Each row is a point on a landscape with many peaks, with its height.
A climber steps from a point to the highest of its 2 nearest points, and stops where none of them is higher. Distance is the straight distance between rows; heights are no part of it.
k_718 height 30.8: [126 140 154 111 144 174 131 164 101 146 135 150 156 117 131 171 146  98
 133  94 116 194 138 152 147 105]
k_540 height 53.8: [129 147 134 150 141 150  77  63  89 136 140 142  78 149 127 151 133  95
 157  53 128 146 156  85 120 140]
k_381 height 1.0: [ 78 156 162 128  81  76 142 187 137 144 131 126 138 110  85 104 182  83
 121 117 107 102 115 114 156 157]
k_957 height 55.1: [ 93 152  90 136 113 131 147 226  89 148 121 112 154 103 124 128 137 123
 122 162 146 144 146 119 138 165]
k_513 height 50.3: [ 90 167  66 165 114 166 123 196 120 122  92  84 137  86 107 128  97 109
 121 155 143 117 142 128 145 178]
k_94 height 31.9: [102  98 204 109 110 188 135 122 129 104 117 124 163 153  68 136 123 120
 111 111  93 170 117 167 111  97]
k_792 height 18.2: [152 159  94 161 178 138  79 108 142 112 147 163 149 102 126 180 118 158
 115 112 127 138 120 145 119  99]
k_720 height 8.2: [ 97 149 107 152  91  87 126  89 155 154 101  98 121 117 165 122 129 132
 160 124 180  88 154  81 204 175]
k_234 height 54.4: [156 112 163 155 153 105 100  70 163  97 154 170 112 123 133 127  73 168
 120  93 123 130  90 147 113  87]
k_786 height 14.1: [120 130 181 120 137 113 122 118 164  86 123 153 135 123  86 129 111 116
 105 125  82 127  76 169  95  96]
k_441 height 28.2: [159 117 101 115 133 103 139 138 138 142 130 153 129 142 158 118 104 174
 109 156 117 134 123 144  90 109]
k_413 height 46.7: [162 100 170  93 124  76 163 155 114 170 152 117 103 141 176 106 152 108
 139 144 148 130 155 105 131 124]
k_635 height 51.4: [149  71 207 116 107 121 142 100  98 141 167 116  82 153 145  58 112 120
 144 116 140 138 125 131 120 104]
k_428 height 28.3: [140  99 144 110 131 223 158 164  71 157 158 119 169 147 137 150 154  95
 130  93 123 175 155 123 152 103]
k_37 height 49.1: [122 111 195 146 129 137  97  50 143 107 146 123  98 120  97  77  94 124
 145  84 135 124 112 153 116 114]
k_981 height 21.5: [142 148 133 142 179 165  83  84 112 105 127 187 140 137 135 213 119 147
 127 100 127 190 117 122 124  97]
k_626 height 31.6: [158 122 121  99 146 110 120  83 165 132 116 153  79 124 164 130 108 177
 126 131 124 137 139 140  73 127]
k_654 height 2.3: [ 93 163  69 133 124 103 137 183 151 122 139 151 176  99  84 138 176 152
  96 130 104  98 109 158 118 146]
k_377 height 5.4: [139  99 187  67 122 106 142 115 139 117 105 110  78 125 136  85 125 104
 145 165 123 128 127 156  85 124]
k_156 height 12.4: [159 159 117 153 175 116  69  73 139 102 116 155  96 112 150 174 100 125
 146 127 138 133 120 119 119 116]
k_296 height 15.1: [130 136 148 196 146 105  51  66 109  79 131 137  74  95 132 103  86 138
 132 114 159 128  96 148 137 142]
k_629 height 2.8: [ 99 155 156 113  91  75 123 145 171 110 105 118  94  96  92  88 169  87
 113 119  97  82 107 153 123 169]
k_869 height 27.3: [146 138  80 120 136 113 153 181 129 121 127 128 175 132 122 127 125 107
 121 176 108 103 103 139 120  98]
k_347 height 11.9: [139  95 206  64 137 118 165 119 177 102 135 146 123 143 105 128 124 108
 126 125  79 130  94 148  77  78]
k_905 height 8.6: [184  88 156  81 156 156 176 141 102 159 170 108 146 156 157 139 167 113
 123 130 119 133 162 110 109  83]
k_696 height 9.7: [163  95 154  71 158 162 143  96 137 158 147 127 120 160 142 158 144 122
 146 114 119 148 167 115  81  88]
k_50 height 6.9: [ 42 150  99 148  74 109 148 126 155 145  99  77 170 108 140 121 143 158
 133 144 162  84 148  94 190 184]
k_788 height 11.6: [131 155 106 176 124 126  67  82  91 102  93 122  56 109 148 113  93 112
 157 124 158 131 125 114 152 171]
k_173 height 53.2: [152 144  57 152 137 122 123 161  72 150 124 130 128 143 176 152 119 121
 154 170 168 137 143  61 163 140]
k_48 height 6.4: [139 114 194  96 150 114 115  82 131 120 113 140  85 129 136 117 100 113
 160 139 141 161 120 139  99 111]
k_958 height 58.7: [151 101 107 121 123 185 159 153  94 151 161 172 179 156 162 145 138 163
 106  94 117 180 120 163 152 101]
k_350 height 20.3: [102 161 111 155 123 124 139 187 121 150 141 103 180 106 105 135 132  70
 158 120 147 111 141  96 187 128]
k_8 height 22.6: [147 120 117  80 125  68 177 159 189 134 144 149 128 132 143 117 148 141
 111 131  97  84 109 124  94 116]
k_461 height 25.7: [106 113 108 135  95 162 186 199 102 142 180 136 213 145  97 117 166 108
 114  89 109 116 103 130 186 115]
k_765 height 32.7: [151 124 128 126 129  94 138 112 152 181 176 159 112 138 160 132 139 158
 137  73 139 129 155  97 132 124]
k_171 height 20.1: [ 97 145 102  93 104  69 176 147 203 144 133 131 154 120 130 130 186 148
 121 129 116  64 122 113 123 150]
k_407 height 64.0: [155  93 102 124 128 148 179 198  54 159 168 144 177 151 167 128 156 167
  94 141 138 166 132 131 145 119]
k_83 height 26.5: [128 157 118 154 124  39 122 132 184 127 142 152 119  95 158 131 125 164
 121 121 148  89 121 122 149 140]
k_954 height 10.8: [151 105 153  66 136 139 159 121 175 141 142 109 122 137 128 127 145 112
 131 124  98 105 151 138  72  91]
k_101 height 60.1: [150 161 108 151 140 102 110 165  80 161 141 164 114 127 168 164 127 104
 158 127 157 171 137  89 178 121]
k_148 height 38.4: [ 95  91 167 122 122 166 122 100 121  94  76  91 116 153  79 102  87 151
 123 186 124 158 128 163  78 145]
k_872 height 45.7: [140 117  43 151 114 166 146 154  95 128  75  64 116 135 164 115  90 132
 110 191 161 107 144 107 159 176]
k_271 height 49.0: [155  76 188 108  97  92 168 161  96 142 158 105 106 149 148  68 142 123
 109 149 120 116 132 126 120 116]
k_500 height 19.3: [121 146 172 141 167 134  90 123 151  67 112 155 166 101  89 186 122 132
  95 124 107 155  90 179 108  94]
k_52 height 42.6: [138 126  99 103 120 160 100  29 128 107  58 108  45 133 155 126 109 131
 139 126 142 123 143 132 119 165]
k_484 height 41.6: [109 126  93 130 136 183 111 127 129 107  68  90 134 126 106 130  88 139
 117 179 118 146 143 156  84 147]
k_127 height 20.4: [139 141 119 195 129  71  72 100 150 102 140 146  98  93 142 105  98 169
 107 111 147 101 110 147 145 143]
k_142 height 43.3: [103 175 120 191 115  99  92 162 144  98 113  98 145  73  98 119 120  83
 131 124 138  84 121 130 181 149]
k_885 height 4.8: [124 105 156  67  82 115 154 127 146 107  81  80  67 115 133  63 145 101
 120 172 117  96 126 173 106 154]
k_609 height 17.5: [110 166 125 135 132  74 146 162 160 151 160 135 173 107 116 148 159  93
 147 109 135  99 130 111 172 116]
k_228 height 41.8: [130 143 100 122 139 175 109 137  91 158 112 110 117 122 129 145 131  94
 153 123 138 150 178  95 116 145]
k_782 height 9.6: [118 144 118 164  99  87  98  87 134 137 108 116  76 107 151  90 118 139
 144 107 171 103 147 115 171 180]
k_912 height 46.2: [134  88 213 126 134 131 122  64 140  97 139 176 113 154 119 121  80 173
 127  95 130 173  87 152 120  95]
k_229 height 14.3: [112 140 144  97 115  70 192 193 151 159 176 167 173 136 125 150 192 100
 125 104 113 117  99 120 170 112]
k_766 height 42.9: [133 111  86 169 124 178 109 123  84 116  94  81 103 146 136 103  60 111
 131 170 139 130 134 103 131 150]
k_119 height 59.6: [129 120 125 114 116 120 170 229  71 153 139 133 167 127 141 124 161 124
 104 159 128 158 132 131 140 129]
k_235 height 23.0: [ 87 155  79 170 118 148 154 209 106 126 165 134 209 106  77 140 134 102
 137 115 127 110 103 123 184 122]
k_975 height 39.1: [135 122 106 191 124 146  97 113 108 116 118 115 130 144 117 101  54 129
 135 150 128 129 112 131 143 114]
k_840 height 30.7: [148 151  87 117 133  99 136 142 181  92 104 128 148 124 109 125 115  95
 119 175  85  71  76 148 115  98]
k_465 height 40.1: [153 125  73 104 141  91 181 188 102 141 124 108 179 135 175 134 156 132
 128 209 158  95 135 100 142 131]
k_447 height 45.6: [107 144  99 143 139 189 114 167 104 129 111 105 152 107  95 135 104 109
 126 138 118 145 145 137 116 134]
k_570 height 5.0: [ 64 167  76 153 104 107 139 166 152 135 127 116 186  95 101 130 165 154
 121 133 140  87 138 122 153 168]
k_213 height 31.7: [137 165  72 144 136  75 110 125 149 151 129 159 118 111 173 158 140 176
 139 133 162 116 146 103 143 149]
k_642 height 36.5: [167 123 146 122 156 103 142 116 165 152 183 186 120 126 163 163 121 153
 123  59 118 150 122 129 134  86]
k_607 height 41.3: [116 129 166 134 141 147  72  61 129 118 115 143  82 118 111 133 126 158
 127  93 129 160 149 143  83 146]
k_49 height 48.7: [134 126  25 159 123 143 150 152  89 144 117  95 154 146 168 131 115 151
 135 186 177 103 144  68 167 163]
k_217 height 56.2: [145  70 162 125  99 202 165 150  82 133 158 128 165 180 154 113 134 168
  83 107  99 171 122 166 141  98]
k_337 height 45.9: [125 141 119 113 141 154  83  27 108  99  84 140  64 169 137 162 118 129
 154 111 128 139 140  94  79 156]
k_711 height 26.6: [141 168  43 187 147 116  98 138 139 112 158 148 168 101 121 163 116 173
 133 137 146 107 116 133 157 113]
k_227 height 36.2: [127 148 105 106 127  82 135 108 163 181 140 138  89 123 173 151 170 158
 146 101 160 120 184  90 131 169]
k_849 height 39.2: [134 112 134 126 140 131  95  36 139  93  82 127  68 141 140 101  75 166
 142 157 148 136 107 145  97 145]
k_288 height 53.3: [143  64 196 129  99 176 143 117  76 140 157 114 121 173 135  88 114 140
 111 113 118 164 135 138 133  95]
k_536 height 46.8: [126 156 127 161 151 148  79 100 121 151 149 140 117 103 120 157 147 117
 130  56 133 143 164 117 132 140]
k_809 height 34.0: [155 139  53 194 127 119 106 116 136 122 136 123 144 138 135 119  71 157
 136 156 131  94 109 123 158 106]
k_26 height 43.8: [177 109 120  93 134  94 166 158  99 150 107  92 116 137 198 114 154 133
 117 194 153 117 158 104 120 148]
k_932 height 25.5: [109 156 119 149 173 185  92 136 130  78 103 132 185 105  70 188  98 126
 117 148 112 162 110 159 113 100]
k_660 height 35.6: [110 118 167 140 123 182 101 110 105 136 130 135 127 130  98 126 113 136
 119  88 111 175 145 149 111 119]
k_668 height 29.5: [100 112 148 122 144 214 134 130 124 101  99 111 195 153  55 162  91 126
 118 144 111 170 120 146 107 101]
k_67 height 24.8: [135 120 104  87 110 119 167 169 142 140 117  90 151 131 127 105 167 109
 115 167 113  83 145 130 111 137]
k_892 height 40.0: [116 164 105 128 140 118 119 140 125 179 143 132 130 107 136 156 172 111
 154  96 154 139 182 102 146 154]
k_519 height 35.8: [138 129 157 115 163 109  83  38 161  94 105 150  52 104 149 134 109 165
 135 109 146 134 120 142  79 150]
k_577 height 49.7: [130 111 140 116 109 165  91  56 108 145 130 112  51 152 132 106 139 117
 160  87 131 131 175  99 104 145]
k_875 height 8.7: [149 137 183 139 172  99  85  57 119 107 137 169  71 123 150 149  98 102
 167  99 149 160 102 113 133 109]
k_321 height 54.2: [128 103 182 113 106  99 129  78 156 131 158 113  60 115 133  49 118 125
 159  93 142 103 123 142 120 126]
k_977 height 48.8: [151 160 133 164 144  84  97 146 116 143 161 188 117 103 160 171 133 144
 126  99 146 167 120 125 171 117]
k_538 height 36.1: [100  87 160 121 124 160 144 130 126  82  82  89 151 176  60 104  93 125
 101 194  86 135  90 165  84 118]
k_823 height 25.0: [153 110 122  91 130 103 164 153 162 114 139 160 144 152 124 120 124 149
  91 150  71 111  81 152  78  90]
k_194 height 27.2: [114 101 121 119 116 205 176 194  82 159 172  96 188 134  96 123 170 101
 121  96 120 132 161 124 150 115]
k_66 height 20.7: [ 58 145 117  77  98  84 188 151 187 149 120 102 172 126 118 138 214 101
 139 149 117  59 123  87 151 161]
k_172 height 4.1: [102 113 135  97  59 104 152 152 160 115  95  89  88 128  98  59 173 111
 100 151  92  70 120 150 119 170]
k_612 height 23.1: [127 111 111  78 117 126 194 195 127 137 144 103 176 149  89 114 218  73
 110 157  90  73 111  99 122 130]
k_99 height 33.7: [128 119 121 113 118 126 142 139 150  89  87 106 136 153  91  95 109  91
 105 190  71  91  75 156  97 117]
k_904 height 53.4: [124 160 103 180 140 132  80 110 137 129 125 110 131  90 113 131 116 115
 134  94 142 104 152 123 152 144]
k_379 height 41.0: [102  93 217 119 127 161 101  43 129  99 123 152  92 156  76 121 115 182
 139 103 147 182 123 144  94 131]
k_406 height 26.8: [149 131 147  99 165 177 118 105  95 146 129 172 135 159 151 202 135 111
 141  98 125 208 137 118 128 101]

For each start below, name the point where the climber stops.
k_381 => k_718
k_711 => k_101
k_229 => k_718
k_905 => k_607
k_696 => k_607

Call two points neighbours if one is among the 2 nearest of the other. Go from one point of each pair to the other, from neighbour to neighbour, staying as high as possible. Name the lowest point that can't be avoided.
k_718 and k_540 => k_350
k_904 and k_540 => k_536
k_227 and k_101 => k_765
k_407 and k_321 => k_635
k_321 and k_234 => k_37
